Points on a hilly landscape, in no order, each with its height.
A ball rolls from a point to whichever of its 2 nearest points has the largest drop for the distance, and stops where none of them is lower. Distance is the straight distance between rows; heights are no part of it.
lakif h=39.4: [  1  19 -13   6 -16  16  -5   7 -20 -15   5 -11   2  10  17   0  -6  12
  18  17   9 -11]
Nazo h=67.2: [  6  13 -20   2 -13   1  10  -3 -17  -1   0  -9  22   9  10   0 -10  32
  10   6  -1 -23]
fara h=36.1: [  2  18 -12   2   0  -5   9   5   1  22   1  -3 -10  -2   5  -5  -6  -2
   3  12  -1 -19]
varef h=16.4: [  3   7 -14  10   3  -7   3   1  13  12  -3 -18   3 -13   0  16  -2   3
   4   8  14  -6]
Pogum h=26.9: [-21  -1   7  -8   3  -3 -18 -21  -7 -18  20  -2 -17  17 -13 -13   2   0
   5  -8   0  -8]
Gizir h=62.5: [ 14 -16   0  -4   7 -13   7   3  19  14 -16  14   1 -10  -3   8   4 -25
  13  -4   1  23]
turun h=55.3: [ -3  -4  13   3  11  11  -3 -11  -8 -11   6   1  -6   7  -5   0   9   4
 -10 -19   2 -13]
lagis h=41.5: [-12  -3  22   5   5   5 -12  -8  -3   3   2  -6   2   4  14   3  11 -10
  -2  -9  -3   4]
mulu h=16.2: [  1   9 -21  -2  -3  -8  -3  12 -16  21   4 -14  16 -11  13   7  -5  14
   4  22  12  -6]
Gur h=76.2: [-11   4   4   2   5  19  -9  -7   2   5   2  -2   6  -1 -15  -4  -1  11
  -3  -4  -9  -1]
lili h=64.5: [  9  -3   4  -4   1  -4   5  12  12   2 -12  14  -1 -12  -2  18  -2  -7
  -1  10  -1 -13]
duki h=50.6: [ -5  15   1   1   0  13  -3  -6  -6 -25  24  -3  -1  18  20   1 -14   2
  13  10  10 -12]
kegir h=61.1: [ -1  -3  20   7  -8   6   3  -2  -6 -18   3  -2 -10   3 -12  -5   7   4
  -6  -8   7  14]
Zonuz h=50.5: [  3 -28 -11 -13   0 -17  -1   6  26  13  -1  22  -7 -12   1  11  -5 -12
   0  18   8  -5]
rula h=45.2: [ -2  13 -13   3  -3  17 -13  -6 -10 -26   9  -1   3   3  18  -6  -4   9
  12   8   9 -14]
Doga h=70.4: [  8  -5   2   5  -2  -5   2   1  11   3  -5   6   2 -13  -6   9 -11 -20
   4   5  -1  18]
biv h=57.8: [  6   7  -5  -7   2  -6   6   7  -6   0  -9   5  -1  -7  10  21 -13   0
   0  16   7 -22]
tifa h=86.6: [ -6  23 -12  -2  -8   7  -4  -8 -20   0  25  -6   1  13   5   0 -20  13
  11   9  -3  -7]
nesav h=68.2: [  3 -10  -4   1  15   2  -1  12   8  21  -3   0   3 -14  -1   5   6  -2
  -7  -1   3   0]
Misob h=70.5: [  4  13  18   5  -1   3   0   2  14 -11  -1  11  10  -4   4  -1  14  -7
  -4  -5   4  10]
dut h=36.9: [ -6 -21  19   7  -4   5  -7 -10  -3 -19   9   4   4  26 -11 -19  15   3
  -7 -22  -6   3]
koler h=42.2: [ -7 -14  13  13  -2   5  -5 -17   5  -5  -1  -6   4  10 -14 -12   8   3
  -9 -17 -13  10]
tud h=60.9: [ 12  -4  13   7 -12 -12   2 -15  -9 -26  -6  -1   4  16   7 -25  21  -5
  -4 -17 -10  25]
gom h=36.0: [  0 -12 -23 -19   2 -14   0   9  25   3   1   2  -8 -25   4  -2  -3  -7
   0   4  12   9]
ribid h=24.7: [ 10  -4   6 -15   6 -19  14  10   5   4  -3   2  -5  -8   0   9   6 -12
  -3 -12  -9  16]
gek h=57.7: [  1  18 -22  -5   1   5   9  -4   8  -4  -8  -7   6 -16   8   3 -17   1
   2  11   5   1]
Gupo h=61.4: [ -6  -5  21   9  10   3   9 -14  -4  -8  21  -6   2  14   0  -3  -8  -7
  -3  -9  -5  12]
Bapo h=45.3: [  9   7  11   3   1   3   2  -6   2  -5   9   2 -12  10  -2  12  -7  -5
   5 -12 -12  -3]
Daz h=46.3: [ -6   7  -1  12  -2  12  15   1 -10   9  -1  -5 -11   1 -11   1  -8   2
  -5   0  12  -7]
Pomav h=79.7: [ -4  -7 -32 -16  -1 -14   0  13   7  20  -3   6  -9 -15   6   9  -3  16
  12  13   6  -8]
futu h=58.5: [ 11  -2   3   9  12   9   4  -7  -8  -4   5  -7  -4 -14   1   7   3   3
  -8   6   4  -8]
ridam h=66.1: [  2   4   7   0  -7   7 -13  -4   6 -10  -4  -5  -2   2  -4  -8   7 -11
  -4  -4 -27   4]
zib h=72.5: [-11   0   0  -1  17  12   1   1   5  24  -6  -4   3 -13  -9  -6   8   2
  -8  -7 -12   1]
kuri h=34.7: [-10  -2  14  18   2   2  -6  -3  13   3   4 -18   0  -2   7  -3   9  -2
  -8  -1  -9  -1]
Guf h=10.2: [ 11 -17  -3  -2   4 -32   8   0   7  17 -10   3  -9  -9 -17   6  18  -3
   1  -6   4  13]
rusar h=24.9: [  0   3 -17  -1   4  13   4  15  -9   7   0 -10   7  -9   7  11  -5  15
   2  15  16  -8]
vaf h=40.0: [  7 -13  22   1  -4   4  -4   2  -8  -2 -13  12   8  -4 -12  -1  11 -13
 -17   0   3   6]
gakug h=63.6: [  6  -5  -4   5  11   9  -4   3   2  14   7  -2   5 -19   4  -1  -7   3
  -7  14  -4  -6]
gare h=25.1: [ 18 -15   6   2  -7 -25   8   2  -2  15 -22   1   0   2 -12  -6  19  -7
  -4 -15  -9  19]
piz h=52.4: [  0  -1  11  15  -2   8  10  -3  -3   9 -14   3 -13  -1  -7  -2   7  -4
  -4 -13   4  -5]
kasep h=63.3: [  4  15 -10  -5  -4  -4  14   3 -11   4  -7   7  15   5  11   9 -12  18
   6  21   5 -24]
lezot h=65.6: [  8  -5  21   7  -7   4   0  -5  -3 -25  -6   0  -4   5  -2 -14  21   8
  -5 -20  -6  22]
nev h=36.8: [ 13  -3  19  -4   3 -14   3   0   3  -4   2   3  -3   2  -3  20   6  -4
  -4 -15 -12   5]
lutop h=35.7: [-10   7  -5   4  -2  12  -1 -18  -8 -30   5  -4 -11  12  -4 -10  -2  -5
   0  -6  14 -12]
Rir h=25.4: [  1  -1  -4   3   8 -22   7  -6  19  14  -1 -10  -2 -11 -13  12  11  -5
  -3  -2   9   3]
givo h=33.3: [ -1  12 -18   7  -7  21   0  11 -12  -7   2 -10  13   4   5   4  -7  22
  12  22   4   0]
pez h=51.3: [ -7  16  -8  -1  -1  13  -3  -6  -2 -23  -7   0   6  -8  12  -2 -15   9
   4   7   2  -2]
Bef h=56.1: [-14   1   6   2   8  16  -1  -4  -3 -12  20  -4   6  15  10  -2 -11   4
  -2  -6  10   1]
roli h=27.0: [ -7   6   0  17  -4   8  -4   8  11   1   1 -21  -1  -1   6  11   0   1
   1   6   2  -9]
Ful h=88.4: [ -7 -11 -12 -23   8 -13   4  16  15  21  -9  12 -10  -6 -11   7   4  -6
   6  -7   6   3]
Nef h=36.5: [ 15 -30  -3  -4   1 -30   9   5 -15  18 -34   5   7   6   3 -13  25  -4
   1  -8  -5  23]
pivim h=70.1: [ 17  12 -27   5  -8  -2   2   7   3   4  -4  -6  20  -4  13   6 -12  32
  13   6  -5 -16]
gafu h=66.5: [-10   1  11  -2   8  -2  14  -4  12   4   9  -5   9   6   1   1 -10  -4
  -9 -10  -9   4]
Rupi h=76.1: [  0  18   7  -1   0   2  -9  14   9   1   4   3   9 -10   2   4   8   1
  -9  10  13   2]
Padi h=80.1: [-11   9 -17 -16   2 -13   6   4  13  20  -5   9  11 -12  13   2 -20  11
   2  12  -4   0]
faf h=64.6: [ -3   3 -12  -1   3   1   9  -2  11  -3 -15  -4  -1 -20  -5  -2  -9 -12
   4   2  -1  10]
Midum h=27.5: [ -4   9   7   0  -3   6  -4 -23  -8 -26   3  -1  -5  11 -14 -11   4 -16
  -8  -7  -5  -5]
zibo h=86.5: [-15   7   2   0  -2   0   2 -10  -7   3   5  -7   1  -2  11   5 -26  23
  -5   5  -5 -11]
fum h=50.1: [ 15 -12  17   5  -3  -3   7   9  -4  -3 -10  10  -8  -6 -14   2  16 -12
 -16   0  -9  -7]
zesu h=45.1: [  7 -35  -5  -5   5 -31   5   8   5  23 -21  10   0   4   0  -7  24 -10
  15  -5   0  29]
bovud h=83.7: [  2  15  17   7  -5   3  -2   2  -1   0   4   9 -11   5   7  -3   9  -8
  -9   9  -4 -15]
kofos h=33.0: [-15  16  15   4   8  -2  -6 -18  -9  -8  26   1 -13  20  -6  -1  13   5
   5  -7   6  -7]
pob h=16.8: [  5  -8  13   3   0   8   0 -18 -18 -21  -2   5   6  17 -15 -18  17 -21
  -2 -13   3   4]
veni h=55.0: [ 17  -5  20  13 -12 -16  -5  -8  -7  -7  -9  -2   6   6  11  -9  13 -13
  -3 -13  -4  25]
vefe h=53.8: [  2  -3  10   9   1   1   7   3  -2  11  -7 -11   0   1  -5  -9  11 -11
  -3 -17  -1  16]
vuni h=81.6: [-13   6  -6   5   4  16 -26 -19 -17  -6  25  12  -7  18  -2 -11  -5  13
   7  -1   9 -18]
vose h=59.9: [ 13  -1   8   3  -7   1  -3  11   9   8   2   3  -7  -2  -4  -9  -2 -22
  -9   0 -19   0]
bilez h=50.4: [ -6  -4   9  -4   0  13  -3   9  -8  -1  -6   8   7   0  -4   6  -6 -14
 -12  -1   2  -4]
zupab h=28.8: [ -9   8 -16  -3   6  -6  11   7   7  23 -10  -7 -15  -6  -6   2  -8  -4
   8   1   1  -6]
nafop h=65.9: [ -2  -7  15   0  -8  11 -15  -4  -6 -29  22  -1  -8   7  -8 -10   6  -1
   2  -3  -3  12]
Zalut h=32.3: [-13  -4  14   0  -4   4 -17 -23  -8 -15  12  15  -6  25 -10 -21   8   2
   0 -20  -8  -1]
Kugud h=79.1: [ -7  -3   4   1   1  25 -22 -18  -7  -3  15   5   3  10  -5  -3  -9  13
  -1   0  -5 -15]
popi h=64.8: [  0 -10 -16  -9  -9  -5   8  16  10  15  -3   9  -4 -17 -12  -4 -19  -2
 -11   5   8  -2]
bil h=38.0: [-16  11  -2  -2   2  -2  10  10   1  15  -8  -3  -2  -2 -11   9   0  -1
   1   2  13   5]
kana h=84.2: [ -7  11 -15  -2  -8  11 -20  -9 -29  -9  22   2  -4  17   5  -8 -10  30
  14   7   1 -14]
sok h=79.8: [ -8  18  -5   8   3  21  -7 -14   2   0  17  -5  13   8 -10   0  -9   7
   9  10   2   2]
Ges h=7.2: [  4   2   3 -22   5  -6  -2  10   6   1   0  -2   1 -17  -2  10  -8   0
  -3   4 -11  12]
lipeg h=48.4: [  1 -13  21  14  -8   2 -13 -18 -12 -13  -2  -2  -3  12  10  -2  12 -12
   2 -15   1  16]
zeru h=63.0: [ 11  -2  14   3  -5 -14   1   0  16 -10 -15  -4   2 -10   7  -2  14 -11
  -9 -12   0  16]
Vib h=42.4: [ -1   6   0  14  -2  20   6  -5 -14 -13   5  -5 -18   4   1  -3  -9  -1
   0  -4  11 -10]
Bisa h=54.1: [  6 -31 -17 -13  10 -17  12  10  15  14 -15  17  -4  -1  -9  -3  11 -25
  12  -8   5  24]
Lek h=58.0: [ -4   5  -6 -12  -5   4   8  16  -3   3  -3   6   2  -6   0  -2 -19  -5
 -17   4   7  -3]
seza h=22.9: [  1 -10  -8 -21  11 -11   4  17  12  -3  -8   4  -1 -28   5  -1  -3  -3
  -4   4  -1  16]
Rok h=28.4: [  5 -11  13  -3  -1   5   1  -1  -8 -15  -7   4  17  13  -9 -10  10 -19
 -19  -6  -8   4]
dero h=72.8: [ 14  -1 -35  -4 -14 -12   4  19   2  23  -4  -8  22  -1  15   5 -10  27
  18  15  -2 -11]
Gaf h=59.7: [  5 -10 -10 -11   0  -8   3  22  18  11  -2  10   2  -7  -2  22 -10  -3
   3  19  11 -10]
Zem h=84.0: [-11 -20 -26 -24   5 -10  -2  21  13  20  -4   7 -18  -6  -4   7   3  -2
  10  13  13  -7]
Beko h=51.1: [  4  -1  13  10  13  10  -5 -18   0 -10   5   1  -5  19   1  -1   5 -11
   5 -21  -9 -12]
fop h=76.0: [ -1   7 -30 -13   0 -10   7  15  -2  18 -12  -1  10  -9  18  10 -11  13
  21  17  -6  -6]
butu h=48.0: [  6 -13  10  17 -10  -2   2  -1  -4   8 -10  -8   7  16 -10 -18  13   0
  -6 -23 -13  21]
tak h=51.8: [ 13  14  -1  -3  -1   3   1   0  -4  -6   6   1  -5   1   3  13 -16   5
   3   6  -2 -14]
Lepo h=80.0: [-7 26  6  0 -5  0 -8  9 -1 -3  9  1  4  3 17 -1  3  2 -6 18  6 -9]
gibo h=83.5: [-18   7  -4  -2   2  -8   6  -2   7  14  -9   3   4 -13   3   8 -13  21
   0  12 -10  -5]
tof h=69.7: [ -2   2  13  -5   0  13 -16   3   1 -22  13 -11 -10   4   2   0   4   3
  -2   3 -17  -1]

Where does a ball stop that starts at each point below?
lili: Ges
faf: mulu
Pomav: Ges
gibo: Ges
Doga: Guf
Gupo: mulu
Lepo: varef

Call two points neighbours if one is among the 2 nearest of the other. Go from one point of each pair to the other, from neighbour to neighbour, staying as low as possible. Name the highest point that can't be avoided.
Pogum / zupab: vefe
pob / zupab: Daz
Guf / varef: Rir
